A landscape with many valleys, sampled at points; each row gives a point and its height.
From any point a ball rolls to the lowest of the 2 points nearest to it. It stops when none of these is lower. Distance is the straight distance between rows; heights are no part of it.
faf height 586: [ 41 -14   5   6  17  21   6  29  -2 -18  37  10  12 -18   3 -18 -49  -4
 -17 -16   7  -2   0  14 -13  16  -7 -15 -30 -33   7 -10  12  16  22 -23
  34]
ber height 650: [  5 -25 -26  -4  24  -7   7   3   8  18   8  26  -8 -12 -16  25 -22  26
   7  11  -8  -3  19  26  -4   9 -41  -5 -12  10   2   1   2   7 -13 -10
  12]
Ges height 537: [-68  24  -7   3 -20   4  21 -16   4  18  16  13   2  30   6  -9  26  -6
   3 -10  -9  16 -24  -7  -7 -48  17  -9  24  37   1  26 -24   4 -18  35
 -18]
Tenif height 431: [  4 -12 -26  31  -9  22   4  19   0   0   2   1  13 -12  11 -27 -31 -17
  10  -6  -7   4   6 -13  -5 -20 -11 -34 -12  -7  11  31  10  -6  19  -1
  21]
rebiz height 308: [-18  22  18   4 -23   2 -13   4  16 -12  22 -15 -11  19  21 -24  11 -32
  12 -12  15  10 -10 -12 -11 -32  27  20  32 -15 -26  24  -3  15   8   2
  -8]
piv height 234: [ 22   8  10  28 -15  36 -22  26  27 -34 -28 -10  22  18  35  16 -14   4
  25 -26  12   8 -32   7 -11  -3   7   9 -31   1 -15  15  38  14  31  23
  -4]
foli height 642: [ 16  14  28  34  17 -21  -3  13  -8   5  -9   7  -5 -24 -18 -21  36  12
  -1   6 -17   7  32   5  22  -1   4  57  40 -23 -33  -6   8  -2  25  16
 -22]
tevo height 140: [  4 -23 -16 -41  -1  23  17 -20  -3  -3 -11 -35  -4  -5   4  14 -33  -6
   0  14   7 -23 -35  18 -11  30 -31 -47 -24 -10   1   2 -28  -9 -31  15
   5]
vakor height 384: [-10  26 -36 -17 -46  14  -1  15  24 -37 -29  12   1  34  10 -12  13  11
 -20  -2  19  26   8 -22 -26 -16  -9  62  24   9 -34  37  22  -8  33  17
   9]
novo height 783: [ 46 -40  29  14  31 -34  16  -4 -31  46  12  38 -16 -46 -11 -29  17  -9
 -18 -16 -27 -14  34  -3  39  16   4  -8  -7 -15  12 -30 -26 -20  -1 -14
 -11]
ludit height 651: [  5 -27   5  -8  25   5   1 -23   9  -7 -35   1  -1  11 -20  17 -18  -1
  15  -1   2 -19   9  28   3  18 -19 -21   9  43   0  -6 -22 -23 -35  16
  -3]
zasen height 884: [-45 -22 -20 -47 -28  13  17 -24 -19 -40   1 -34  11  27   1  19  34   0
 -18  56  41 -14 -20 -26  -2  16   6  17   0   4  -2  -6  -7  -1 -40 -12
  10]
Vupep height 691: [ 21  27  20  56  11  -3 -24  19 -16 -18 -19  11   9 -29  -5 -20  23   9
  34  -6 -27  -2  16  -9   5 -12   2  30  -9   8  31   7  11  -2  57   8
  -6]
ralo height 245: [-22  50  10  20 -30  33 -38  33   7 -55 -33 -28 -12  11  23  -2  34  32
  -9 -19  27  12  -4 -46 -11  -1  40  43 -13 -25  -9  24  36  26  33   1
 -34]
Sopo height 731: [-25 -24   9   2   8 -32  35 -29 -39  42  19  14 -14   2 -43   8  28  -8
 -19  30 -16  -1  13  -1  18  12  -8  16  32 -15 -15 -36 -37  17 -21   0
   3]
lebem height 289: [ -4  29   9  -1 -12  18 -21  23  25 -43 -14 -19   2  10  28  11  17  24
 -18  -1  39  16   8 -25  -6   4  24  54   0 -21 -24  10  32  25  19  -3
  -9]
votu height 708: [ 21  17 -17   4  -8   7  -3  24   8 -16   1   5   5 -17   6  -6 -12  41
  -9   2   2   9  -8 -23 -13  -5  -2  59 -21  -8   6  10  16  13  45 -12
  20]
Peno height 153: [-30  -1  36  -4 -11  19  -5  -8   6 -42 -26 -44   9  42  26  28   6 -18
   6 -11  44  -6 -35 -10   4  -5  28 -11  16  23 -25  -9  -6   1 -17  17
 -11]
gedug height 521: [ 25   1  16  -9 -12   1 -13 -18  17  -3 -19 -33  -2   9  27 -11  -8 -51
  -1 -26  17 -10 -41   8  12   2  18 -38  19  -4 -22  10 -19 -36   2  28
 -18]
zel height 522: [ 18   3   7  -8   7 -14   5 -11   2  10  13  -6   5   0  10   1 -28 -14
  17 -25  -9   7 -26  22  -3  -9  -3 -21  -3 -15  19   9  -9   8  -9   4
   6]
nefaf height 209: [-44   2  19 -18 -29  16  13   4  10 -53 -21 -16  11  47  29  29  15   5
 -16  -8  46  17 -35 -23  -3 -14  20  25   4  27 -11  12   6  10 -25  15
  -2]
dor height 424: [ 22 -17   7 -13  28   7  14 -10  -6  -3  12  -6  -7 -10  -8  -6 -27 -15
 -34  14  16   7   1  14  -2  22 -15  -8 -10  -9 -10 -22 -31   4 -24 -13
  26]
libir height 707: [-13  40 -14  35  -3  -5 -11  22  -1 -15 -36  29   4  26 -14   3  32  33
  13   4   1  21  13 -25  -7 -26 -14  82   5  12  13  10  25   6  47  11
  -8]
Zafut height 649: [-32 -27  -5 -18  -4  -3   7 -18  -9  26   7  -4 -19 -11  10  29 -11  -2
  28  13 -13 -21 -12  14  -7  10 -11 -66 -16  13  30   9 -22  -3 -50  -2
  -8]
zipo height 273: [-42 -12  -9 -25 -47  11  14  19   2 -27  -5 -11  14  37  16  19  10  29
 -36   8  42  18 -19 -35  -7  -4  23  26  -2  -7  -8  20  15   4 -16 -16
  12]
sopi height 712: [ 17 -23 -17 -41  16  -9   6 -16 -16  45   2  -5 -31 -24  14   2 -15 -31
  -9 -14 -13 -26  -9  19   5  29 -18 -88 -37 -19  39   6 -31 -24 -34 -10
 -14]
zofar height 430: [ -3  25 -17  30 -11  29 -20  18  22 -29 -20  12  18  34   0 -22   8 -33
  11  -5   6  18   5  -6 -15 -28   8  27  12  -2 -23  28  23 -12  34  32
 -12]
Zes height 488: [  7  -6 -21  24 -22  39  -5  14  32 -27 -35   6  21  18   3 -10 -36 -12
  15 -25   9  -1 -15   3 -17  -4 -12 -35   4  21 -24  34  16 -31  26  49
  12]
Tupek height 812: [ 31  12  10  28  22  -5 -19  23  -9  16  36  21   5 -54  -7 -18  -4  38
  13   4 -25 -21  28   0  -4  12   8  17 -12 -11  27 -13  17  18  35 -30
   6]
Vetot height 542: [ 58 -20  22   7  36  12 -16  23 -26   8  37  22  -4 -36 -12 -35 -23  -4
 -26 -17  -6 -14  27  27   9  26   2 -11 -33 -11  10 -46 -22  -2  -1 -42
  12]
rolod height 702: [ -8 -12 -36  -4  -7   3  17  12   1  37  17   4 -13 -29   9  -1 -35  13
   4  11 -34   7   6   5 -23  22 -37 -64 -26   4  25  14 -12   9 -11 -11
  22]
Boz height 326: [-34  20 -15  29  -2 -26  16  -9   0  26  21  31   7  17 -18  -1  18   1
  -2  11  -8  26   2 -16  -1 -43   3  16  28  -1  -3  19   6  17   6   8
   0]
vurom height 714: [ 25  -7 -17  21  29  10   4  18   6  -3   0  14   6  -3 -21   7  -8  21
 -30  17  15  22  32  25   4  11 -22  40  -9  10 -23 -12  24   3  19  -1
   7]
pumov height 728: [  8  13 -34  26  -2  -5  16  15  -8  13  15  25   4 -15 -13  -2 -12  29
 -12  16  -5  20  24 -30 -11  -8 -30  45 -17   4  15   5  10  15  32 -26
  31]
Tesa height 67: [ 11  -3  36  14 -15  27 -31   9  17 -39 -42 -47  13  29  26  27   0 -34
  -3 -15  37  -1 -28  -9   4  11  19 -30  24  17 -50  -8  11 -23  23  19
 -11]
Lono height 585: [-13 -20 -15 -38   9  -3  20 -58 -36  52 -15  -1 -21 -10 -24  -2  27 -23
 -10  46 -30 -25   2  13  10  31 -21 -56  -9   0  15 -15 -49 -28 -43  17
 -25]
rel height 453: [ 14 -20   0 -12  10 -31   9 -17 -28  70  31  15 -22 -37 -14   0  -5  -9
   4   4 -47  -4  30   1  10  15 -16 -57 -24  -6  34 -24 -33   7 -26 -29
  -6]
Tiv height 161: [ 33 -16  29  14 -10  31 -13  25  26 -45 -30 -44  16  13  32  26 -21   8
   3 -25  18   3 -29   0  -3  19  16 -17  -6   0 -44  -8  28  -1  39  10
   1]
nipa height 203: [-55  45  14  13 -25  -3 -17  30  -6 -23  -3   4  -9  42  10  -7  50  11
  -8 -12  23  26   5 -35  -9 -44  31  67  14  -6  -8  18  17  34  22  -9
 -29]
vemi height 641: [  7   7 -32   5 -25  -3   1  12   8  15  44  15   4 -18   7  -7 -43  29
  11   1 -16   2  -8 -14 -27   0  -6 -10 -32 -29  26   4  17  28  22 -26
  31]
sogan height 643: [ 53 -35  -1 -30  27  -8  -4  -3 -11  16  12   4 -20 -31  -4  -1 -35 -13
   9 -24 -25 -22   4  56  19  29 -21 -22 -26   2  14 -18 -16 -41 -11 -19
  -9]
sito height 497: [-31  -2  29   2  -3 -13  19 -20 -12  29  39 -10   2  -6   5   8   1   0
   7  12  -8  -6 -10 -10  -3 -13  28 -24  -2   0  37 -13 -17  23 -27 -18
  -8]
geraf height 621: [  3 -15  -9   1  12 -38  15  -8 -11  60  45  32 -20 -18 -34  42   1  42
   0  19 -27  -8  25  -8  -7  26 -16  -5 -16  -5  16 -54 -14  34  -5 -46
  18]
Sed height 682: [ -3 -13  -5  -8   6  11  -5 -14  16 -24 -32 -13   3  -3 -13  -2  10  16
 -13  16   7  -5  15   4   4   8  -7  15  26  29 -31 -15  -5 -20 -18  16
   8]
golaf height 189: [  0 -20   1 -17  14  -8  14 -44 -16  22 -18   0 -15  -2  -6 -13  19 -42
  -2   9   5 -24  -5   7  21   2   7 -38  24  13  -3  -3 -27 -41 -38  28
 -20]
Zef height 426: [-18   5 -29 -10   3 -10  16 -40  14  34 -13  20   4   2 -27  -9   1   2
  12   2 -21   0   1  19  -1  -6 -17 -27  25  16   3   9 -14 -17 -29  40
  -4]
vumem height 747: [ -5  15 -34  41  -4  -5  -3  25   4  -1  -9  37   9   0 -10   8  -5  24
  30  13 -16   8   4 -13 -16 -23 -29  29 -30  12  37  27  23  12  37   0
  19]
muriv height 581: [ 63 -24  31  10  22  21 -31  21  17 -18 -18 -25   8 -12  17  20 -34  -2
  20 -36  -6 -10   1  38  17  26   9 -16 -17  26  -6 -12  18 -30  26   1
 -16]
Rud height 291: [ 10  11   0   6 -33  42  -9  24  41 -47 -42 -12  22  47  29  16   8   8
  -3 -14  27  34 -26 -13 -21   4   1  26 -11   4 -44  15  43  -1  34  28
  -5]
Vesu height 678: [ 49 -42   1 -39  31 -15   7  -3 -20  22  -7   4 -39 -21  12  -1 -15 -41
  -7 -38 -12 -36   2  29  20  30 -30 -70 -39   8  29  -7 -17 -47 -22 -28
 -11]
bovo height 545: [ 40  -4 -14  -3  22 -11   8  19 -24  20  32  23  -8 -32  -1 -18 -42 -19
  -5 -34 -45  -4  10  39  12  20 -52 -46 -34   2  36  23  -2 -23  12 -13
  12]
Kagu height 543: [  4 -16  21 -16  22 -24  20 -36 -24  41  26   1  -9 -12 -12   1   5 -27
  -2  26   1 -19 -10  13  14   8   1 -24  -6 -27  22 -17 -22  11 -37 -12
  -4]
selaz height 604: [-13 -28  -2 -15  13 -22  16 -24  -5  19   0  14 -17  -3 -19  36  -1  17
  25  24 -11 -24   4  23  10   9 -28 -18   3  19  18  -8 -23   5 -36  -4
  -9]
Bitum height 193: [-27  35  13  26 -23  17 -38  27   1 -23  -5  -6   4   0  15 -12  21  40
  17 -22   7   2  -7 -41 -10 -25  46  36 -18 -20  14   4  12  43  25 -14
  -7]
ninin height 758: [ -4 -37  34  14  32  -4 -13  -1 -27   5  -3 -16  -7 -21 -13  -9  16  -8
 -14  16  15 -27  23  -5  19   7  26 -22   3  -2   3 -38 -28  -2 -28 -27
  -8]
vun height 454: [-28  32 -16 -39 -29 -44   4 -11   1   5  21  10 -13  28   0  11  47  26
 -18  12  23  18 -15 -26  -2 -16  16  69  25 -14 -15   0  -1  25  -1 -18
  10]
ruf height 274: [ 63   3  14  22  22  -4 -19  27 -19 -11   4  28   9 -27   4 -26 -21 -30
  28 -34 -46 -16  14  36  25   0 -19  -4 -34  10  48  11  35 -53  56 -13
   0]
noger height 622: [-18  -2 -26 -53 -47  12   4 -10  27 -40   0 -36  -7  27   7 -16   0 -20
 -16   9  25   9 -15 -11 -14  -1 -14   3  39 -12 -66  17  -8  -8 -11  26
  15]
Gem height 523: [  9 -16 -20 -38   8 -30  25 -39 -30  77   4  16 -26 -28 -19  10  11  -4
   2  15 -58  -7  18  18  16  22 -28 -66 -13  -7  31 -12 -39 -17 -30   6
 -29]
fisuk height 679: [-37 -16   0   3  -2 -16  24   3 -18  37  30  17 -14 -12  -2  24 -20   9
  12  12 -33  -3  17   3  -9   5 -19 -70 -24  21  50   8  -6  25 -36 -23
   5]
Lovo height 906: [-54  -4  25 -24 -10  -6  20 -16 -25  -2  12 -27 -19   6  -9  -3  22   3
 -13  35  14  -3   3 -22   3 -10  22  24  26   6   5 -21 -29  18 -26 -22
   7]
guz height 704: [-12 -17  -5   1   7  -8  14 -14 -11  14  -1  -5 -14 -10 -22  -9  20   9
 -22  30  -1   6  32  -5   3   2 -12  23  31  15 -34 -21 -28   3 -18   4
  22]
Lef height 386: [-61  26 -20  -2 -32 -30  32 -18  -7  44  49  11   0  22  -8  25  31  17
 -18  26 -12  27  -7 -35  -4 -37  18  14  16  11   4  -1   4  24  -6 -13
   0]
numut height 420: [-21  13   9  -5  -8  25 -22  -3  31 -39 -49   2  29  57  -6   9   9  -8
   8 -10  30   7 -11   8 -11   9  11  -1  16  42 -31  -5  23 -14 -17  48
   1]
fufe height 836: [ 17 -21  28  13   1   6 -29   9   8 -19   3 -16   7 -16  24   8 -17   4
  21 -15  14 -39 -12  -3  -4   7  32 -34 -16 -10  20  -3  11  10  -7 -19
  -1]
Nofo height 496: [ 16   2 -33 -31  20 -23  14 -37  -2  53   6  13  -7 -23 -13   8   0  -7
   0   0 -38  -2   0  37  12  10 -29 -35   8  -5   7  11 -25 -16 -24  25
 -20]
zisap height 690: [ 20  46   2  33  -2  11 -12  38   6 -39 -23   4   1  -5  -4  -2  13  10
  -2   8   5  19   6 -17 -20 -15  -4  71  -7 -13  16  14  29  17  64   8
  -6]
fos height 584: [ 14  -5  28   1  20 -30   6 -26  -3  19   8   0   1 -11  -8  -7  24 -25
  10   9  -2  -7   1  13  22  -5  18  14  19 -22  -5 -18  -7   1 -15   3
 -11]
bazi height 212: [ 37  -9  16  23  21 -41 -10  12 -26   8  19  38  -6 -26  -6 -24  -9  -5
  44 -33 -53 -19  27  20  15   6 -23 -19 -25   3  52   8  17 -18  30 -28
  11]
vafof height 598: [-28   9 -46 -38 -29   0  15 -23  13   0   6 -15  -1   6 -10 -16  -1  -9
 -24  24   2  21   0 -11 -14  -5 -12  -6  29  -5 -34   6 -24  -4 -24  13
  20]
goguk height 477: [ 31  -6  18 -19  33  -9  19 -19 -10  10  -7 -13  -9 -12  -4 -11 -26 -41
  -9 -25  -6   5  -7  17  19   4 -16 -29   0  -5  11  -4 -26 -20 -21   8
   5]
fem height 444: [-48   3 -14 -21 -25 -23  30 -24  -3  35  33   1  -4   9  -4  27   3  22
 -18  39 -13  11 -10 -24 -18  -6  11 -11 -11   5  24 -17  -8  36 -30 -24
   6]
duli height 676: [ 29  37   9  40  19  17 -21  29 -12 -22  -1   2   1 -40 -22 -16  15  16
  -6  18 -15  -6  28  -5  -5  -3   6  54 -13 -28  16   2  33  16  69   1
 -20]
Molat height 280: [-39   1  -4 -36  -4   1  29 -51 -14  10 -12 -16  -4  17 -19  -7  27 -33
 -14  43   7 -16 -15   8  -3   2 -12 -20  35   5  -8   4 -29 -15 -45  38
 -10]
San height 687: [ 19 -14 -25  -9  25 -12  -4   8  14   3  10  23   6 -12  -6  43  -3  53
 -12  18  10  -4  16  26   4  15 -26  48 -15   2  -9 -13  21   5  -7  -9
   3]
Zofun height 387: [-24  21  14  14  10  15 -13   2  19 -30 -23   3  18  43   9  18  29  -4
  14   6  28  21  -1  10   8 -18  20  21  24  10 -25  -1  28   0 -13  25
 -17]
Kiru height 507: [ 38 -30   1 -11  21 -18   2   7 -24  46  49  38 -16 -37  -9 -11 -23  -3
  -8  -7 -29 -17  26  32  -3  27 -20 -43 -34 -12  24 -34 -19   5 -10 -41
  14]
Foguf height 262: [-39  36  -9  21 -24 -17   0  15  -1   1  22  14  -7  25 -11  -9  25  -1
  -3   0   3  30  13 -34 -18 -40  10  53  24 -26  -4  20  16  24  31 -21
  -1]
lifo height 495: [-28  11 -29   9 -15  13   5   5  23 -13 -27  22  24  37  -7   9 -15  15
  24 -17   6  20 -19   6 -16 -13 -14   4  -1  24   8  24  22  -4  -6  32
   8]
Gur height 717: [ 22   8  30  44  15  -5 -43  12  -5  -8 -31   0  11  -6  12 -15  11 -12
  36 -42  -8 -10   4  -4  27 -12  26 -14  -5   7   8  -3   9 -33  24   3
 -27]
kif height 149: [-54  28  22  -7 -18   0  -4   6   2 -31  -1  -8  -2  45  30   4  43   5
  -8 -15  23  20 -27 -19  -3 -47  28  46  12  20 -10   5   1  23 -13   1
 -19]
bagir height 565: [ 26  18  -4   7  15 -16  -1  12  13  -3  18  20  17  17   9  16 -33   9
  28 -23 -13  17 -23  30 -10  -3 -20  21 -17  -6  23   5  18  20  18  -2
  12]
gepu height 265: [-24  29  44   3  -5   0 -19  13   1 -25  16 -19   1  -1   3 -22  19 -16
  -7  -8  21  -7  16 -14   0 -16  47  25  33 -37 -15  -9  11  29   9 -21
 -14]
Rimeg height 759: [ 10 -48  25   7  12 -37  32 -22 -43  58  17  33 -13 -27 -35  -2  31  -9
 -11  14 -34 -16  26  -3  29  26   2  -2   5 -24   2 -46 -40   3 -23 -16
 -12]
Ruzi height 799: [ 44  -7  15  39  28 -19   7   4 -23  36  24  30  -4 -53 -21 -23  10   8
  -7   3 -28  -6  33   1  14  12  -6  14   1 -14   2 -12  -6   9  24 -10
   4]
tupe height 403: [ 15  20  -3  33 -21  52 -16  45  18 -57 -33 -20   4  15   0 -13   0 -26
  -3   4   9  17  13 -15 -23 -10   6  26   2 -16 -29  22  45 -12  76  21
 -11]
Dizuk height 855: [-17 -28   0  -9  -3   7  -9 -11  -1   0   2 -18   5  -4  18  25   0  17
  13  26  18 -42  -5   6  -6  22  16 -24 -16 -15  12 -19  -2  21 -35 -26
  -3]
dudov height 455: [-26  -4 -21   3 -22  22   0  -7  29 -31 -17  -4  21  34   2  -2 -13  -8
   4  -8  18   8 -15  -6 -13 -14   4 -19  16   8 -33  25   6 -13 -12  32
   6]
zuze height 402: [-30  23  -9 -50 -26 -21  19 -12  10   5  23 -13  -9  17   6   3  -2   5
 -22   7  17  19 -24 -27 -13  -9   5  36  25 -21  -1   0 -14  31 -15 -18
  22]
goson height 457: [  0  31   2  20  -5  12 -16 -11  33  -6 -27  28   7  27  -4 -33  16 -30
  28 -21  -5  12  -3  11  -8 -17  -3  17  33  27 -24  16  13 -17  16  55
 -11]
Mapi height 554: [ 58  -1  20   0   8   4 -18  -3  18  -8 -17 -26  10  -1  22  -9 -33 -33
  19 -49  -8   0 -26  27  20   8  12 -19  -3   5  -5  -2   3 -46  20  15
  -8]
Pafud height 339: [-38 -17  -8 -25 -37  15  18 -12   6  -8   7 -35   6  16  18   9 -19   9
  -1  12  12   2 -38 -19  -9  -7  17 -26  -1  -2   0   0 -19   6 -34  -4
   9]
nodu height 380: [ -1 -23  23  20  11 -48  12  -5 -27  50  25  35  -5 -19 -14   3  13  -3
  31 -10 -39 -14  22   0  25   0   0 -35  -9  -1  31 -10 -13  15 -10 -24
  -1]
Lusaf height 251: [ 16  33  39  26   8   1 -31  19   6 -20   0  -2  13  -9  17 -10  -1  21
  29 -32   5  -7  -9  -6  -4  -1  32  31 -12 -10  22 -11  19  35  24 -10
  -3]
sir height 59: [-36  -6  -3 -20  -2   4  28 -34 -24  43 -15   1  -2  -2 -13  -3  13 -32
  -9  -1 -17 -21 -10   3   9 -11   5 -74  16  26  26  15 -33 -32 -40  29
 -34]
zugu height 736: [  7 -27  46  22  23 -19 -20  -3 -19   2 -23 -14  -5 -10   2   1  12 -14
  23 -25   2 -24  10   1  33   0  30 -27  12  18  16 -17 -14 -25 -12 -12
 -27]
zod height 515: [ 26 -20 -27  -4  17   7   7  16  -5  17  -8  13  -6 -15  -4  -9 -45 -22
   1 -36 -23  -7  11  30   3  17 -38 -76 -21  14  17  27 -11 -37  -6   7
   5]
miko height 508: [  2  31 -34 -16 -11 -31 -12  -5   9  20  22  14  -2  14  -6  32  25  53
  -5  -1  12  15  -7 -24   0  -5   4  71   0  -6  -6 -11   7  10  17 -23
  14]
funat height 613: [ 16  -1 -15 -12  -9  12  12   6  13   1  40  -6   2 -12   7  -8 -38  16
 -28   4  14   2  -8 -14 -22  10   2  10 -18 -30  -7 -10   3  36   1 -22
  35]
kebe height 253: [-31 -32 -23 -36 -18  27  23 -31 -10 -14 -16 -42  -4   7   2  12 -17   1
 -22  39  16 -11 -26 -17 -12  27 -14 -47  -5  13 -10  -6 -33 -10 -40  10
  18]
nizuf height 487: [  7  24   6   5  -3   0  -9 -20  20   4 -21  -4  -1  14  18 -20   7 -27
  22 -36 -12   1 -27   9   4 -23   3 -16  16  31  -1  17 -19 -20  -6  47
 -13]
rak height 616: [ 40 -10  23  17  20 -28 -12  -9  -4  18 -14  10   0 -25  -7 -22  33  -9
  18 -19 -18   4  14  10  34 -10  23  28  27  -8 -19  -7   2 -25  11  14
 -27]
fegi height 378: [ 40  25  11  30   6  47 -32  46   3 -43 -29 -27  15 -14  -2 -14 -12  -8
   9  -4 -17   6  -2   5  -8  -2  12  34 -22 -14  -2   9  47 -14  84  11
 -16]
toz height 640: [ 15 -10  -7 -23 -19  29   8  11  30 -45  -5 -40   4   8  19   0 -21 -17
 -36   8  34  16 -12  -4 -11  16 -14   6   7 -11 -68   3   7  -8   5  10
  20]
koru height 433: [ -3  -4   4  11  24   7 -25  14  14 -20 -24   6  17  12   6  32   6  20
  22   4  24  -6  10  21   9   2   7  13 -10  -2  -2  -3  28   8 -14   5
 -19]
bop height 208: [ -5  24  35  -6  12  -5 -20   4  -2  -8  16   1  14   0  -2   1  14  27
  -7 -10  22  -4   6 -16   1   6  39  40  15 -36   7 -31  18  42   2 -25
  -4]
Feme height 502: [-33  -4 -31 -37 -16  -2  33 -34 -18  27  17 -19 -11  -4 -10  13   3   2
 -31  62  -2  16  -6 -24 -12  14 -14 -18  -6  -8   0 -17 -36  21 -43 -11
  13]
Bezed height 703: [ 12   9   8  56   3  10 -29  11   7 -13 -38  19  13  -5  10 -23  12  -2
  54 -26 -15 -11   5  -3   1 -20  -3   5   1  39  19  14   6 -19  28  32
 -13]
Lokur height 608: [ 53 -19  26  -5  32   5 -18   2  10  -1   5  -6  -2 -34   0   0 -20  15
   7 -16 -14 -24   7  40  17  12  -3  14  -6  12  -7 -17  -3 -20   9  -8
 -10]
tepe height 312: [ 63   9  28  32  23  16 -14  31  -7 -26   3  -4  17 -25   6 -24 -27 -25
   4 -19 -19  -9  11  18   7  12  -7   2 -18   0  17   5  31 -18  49 -11
  10]
Rad height 600: [ 14   3   3   4  24 -21  -5  26   2   4  27  27   5   5 -14  21 -25  25
  23 -13  -1 -10   4  21  -4   5  -5  14 -22 -21  32 -17  27  30   2 -41
  16]
gupe height 661: [ 10  26  17  33  19  -7   2  21 -13   1   3   8 -15 -27 -28  -9  18  32
 -21  13  -4  10  39 -21   3   1   2  63  13 -21 -10 -11  15  30  38 -11
   4]
peb height 345: [-11  15  -1 -20   0  -7  -8   1  18 -38 -16 -16  10  32   1   9  25 -12
 -15  13  30  25   4  -1  -3  -7   9  52  25  -5 -37   0  25   9  -2   8
   3]
kopa height 334: [-30   6 -22 -33 -60   1  -2  26   4 -37 -29   4   0  44  23   1  30  20
 -37  -6  42  26  11 -49  -9 -13  15  59  13  -2 -27  45  15  -9   4 -14
   5]
regev height 627: [ 19 -28 -26 -34  15   7  -5 -41 -18  37   2 -12 -17 -28  -5 -24   6 -20
 -17  38  -9 -16   2  21   8  24 -10 -45 -21 -11  -5 -19 -46 -27 -37   0
  -5]
Leto height 346: [ 40  12  30  16  24  28 -13  26  10 -33 -11 -22  -2 -16  -1 -14 -21  -6
 -10  -8   0  14  18   4  -1   9   4  30   0  -1 -15  -4  22   0  41  -1
   5]
noget height 352: [-62  19  -5 -33 -40 -12  17 -15  12 -13  31 -16 -17  32   9 -12  19 -20
 -13   9  14  17 -11 -18 -15 -36   9  23  43  -6 -25  28 -15  22  -8  -1
  -5]
nizus height 514: [-42  19   8 -14 -12  12   3 -30  11  -1 -21  -4   2  33   6  -9  14 -33
  10 -18  12  -2 -40  10  -3 -29  12 -27  38  36  -5  15 -28 -13 -31  48
 -16]
godi height 404: [-58 -10 -29  -4 -37   7   1  -5  10   0   9  -6  19  25  12  13   7  29
  11  16   3   8  -8 -20  -4 -26  24  -8   4  16  -2   9   1   0 -31  -2
 -10]
fisa height 872: [-17 -19   9 -31 -13  14  -9  -6  -4 -30   0 -30  13   5  13  20  17  23
 -18  34  48 -17 -13 -21   3  17  23  11  -8 -26  -3 -22   9  21 -30 -22
   9]
puru height 302: [ 21   0  -7  19  14 -48  19  -6 -23  47  10  38  -8 -20 -10 -13   0 -13
  24 -31 -59   0  13   7  21   2 -26 -49 -12   1  47  15  -7 -14   0  -4
   3]
Tav height 377: [ 17  -9  30  13  27  13   0  16   3 -24  -6 -25  -2 -15   6   1 -21 -12
 -25   9  33   0  11   4  -1  10   8   1   4   0 -21 -14   3   7  -6 -14
  18]
merez height 566: [ 63 -21   5   2  25  23   4  30  -8  -7  35   7  -4 -35  13 -15 -56 -16
 -12 -23 -13 -19  -1  43   7  18 -36 -33 -47   1  11  13  11 -18  20 -14
  18]
Gupu height 824: [ 26  -3   2  28  -4  13 -40  26   1  -2  15   7   7 -33  17 -15 -24  19
  25 -15 -12 -29  14  -1  -9   3  17 -29 -25 -16  27   6  20   9  21 -29
   8]
bod height 564: [-14   9 -27  -5 -10 -43   7  -8  -5  48  26  18  -9   1 -30  33  14  57
  -6  13  -6  17  15 -27   2   5   4  31 -10  -8   5 -29   0  23  13 -39
  24]
zuk height 473: [ 12 -30 -26  14  -3  36   3  21   9 -10  -6   0   8  -6   7  -4 -53 -14
   1 -19  10  -5  -9  15  -4   9 -22 -60 -16   8 -15  17   3 -29  -1  19
  15]
Vodel height 466: [-32  -6 -11  18   1 -10 -12   0   7   6 -15  14   9   7  -3  16  13  39
  24   8   4  -3   7   2   6 -11  14  15   0  26  13   5   9  12 -18  -4
  -5]
Fuva height 557: [ -7   2 -54 -39  -6  -6  27 -19  12  15  16  -9   5  -2  -4  21 -21  23
 -25  24   5  20 -16  -3 -13  17 -32  -7 -10  -5  -8   4 -12  12 -23   1
  25]
zuf height 482: [ 23  21   4   2  -7  24 -11  -7  43 -16 -24 -10   6  23   9 -27  -7 -47
  -1 -25   2  11  -1  14  -9  -1   0   1  44  31 -45  14   9 -41  33  48
  -5]
Kur height 896: [-51 -16  14 -34  -6  -8  18 -30 -21 -29 -17 -24 -11  32 -14   7  42  -4
 -15  44  21 -12   0  -3  10  -1   3  33  37  22 -16 -23 -15  -7 -34   0
  -2]
Bir height 347: [-53  14 -35 -38  -3  -4  34 -51 -10  26 -11   3   4  27 -26  21  11  -2
   2  28 -12  -5 -29  12  -8  -1 -31 -29  20  13  18   3 -30  -3 -43  42
  -9]
roz height 385: [-12  -2 -20  30  11 -10   2   5  -1  19  19  18   7  -8 -12 -18  -7 -20
  -3  13  -8  15  20   0   1 -19   1 -15   8 -12  -8  12   5  -5  -1  -7
  10]
faz height 335: [ -6   0  10  28   3  31   2  25  13 -36  -9 -17   5  -2  20   9  -6   2
 -24   5  42   9   0 -30  -6  -5  16   9  -3  -6 -16  15  28  14   9  -1
  11]

Call two points neighbours if one is among the 2 nearest of the other. Go from one point of each pair to the other, from neighbour to neighbour, staying as low as possible. Name the highest point that can't be avoided.
bazi and tevo | Vodel
bazi and bop | Tav
Tesa and sir | Gem
bop and selaz | Zafut
Bitum and bop | Lusaf
kif and Tesa | nefaf

Two balls start at each pair of points below. Name the first point that both come to, or write none.
Vesu and Kagu | none
nizus and noger | none
fisa and Fuva | none

For each start below, name the point where the ball stops.
bod | bop
Kur | selaz
vafof | kif
zuf | bazi
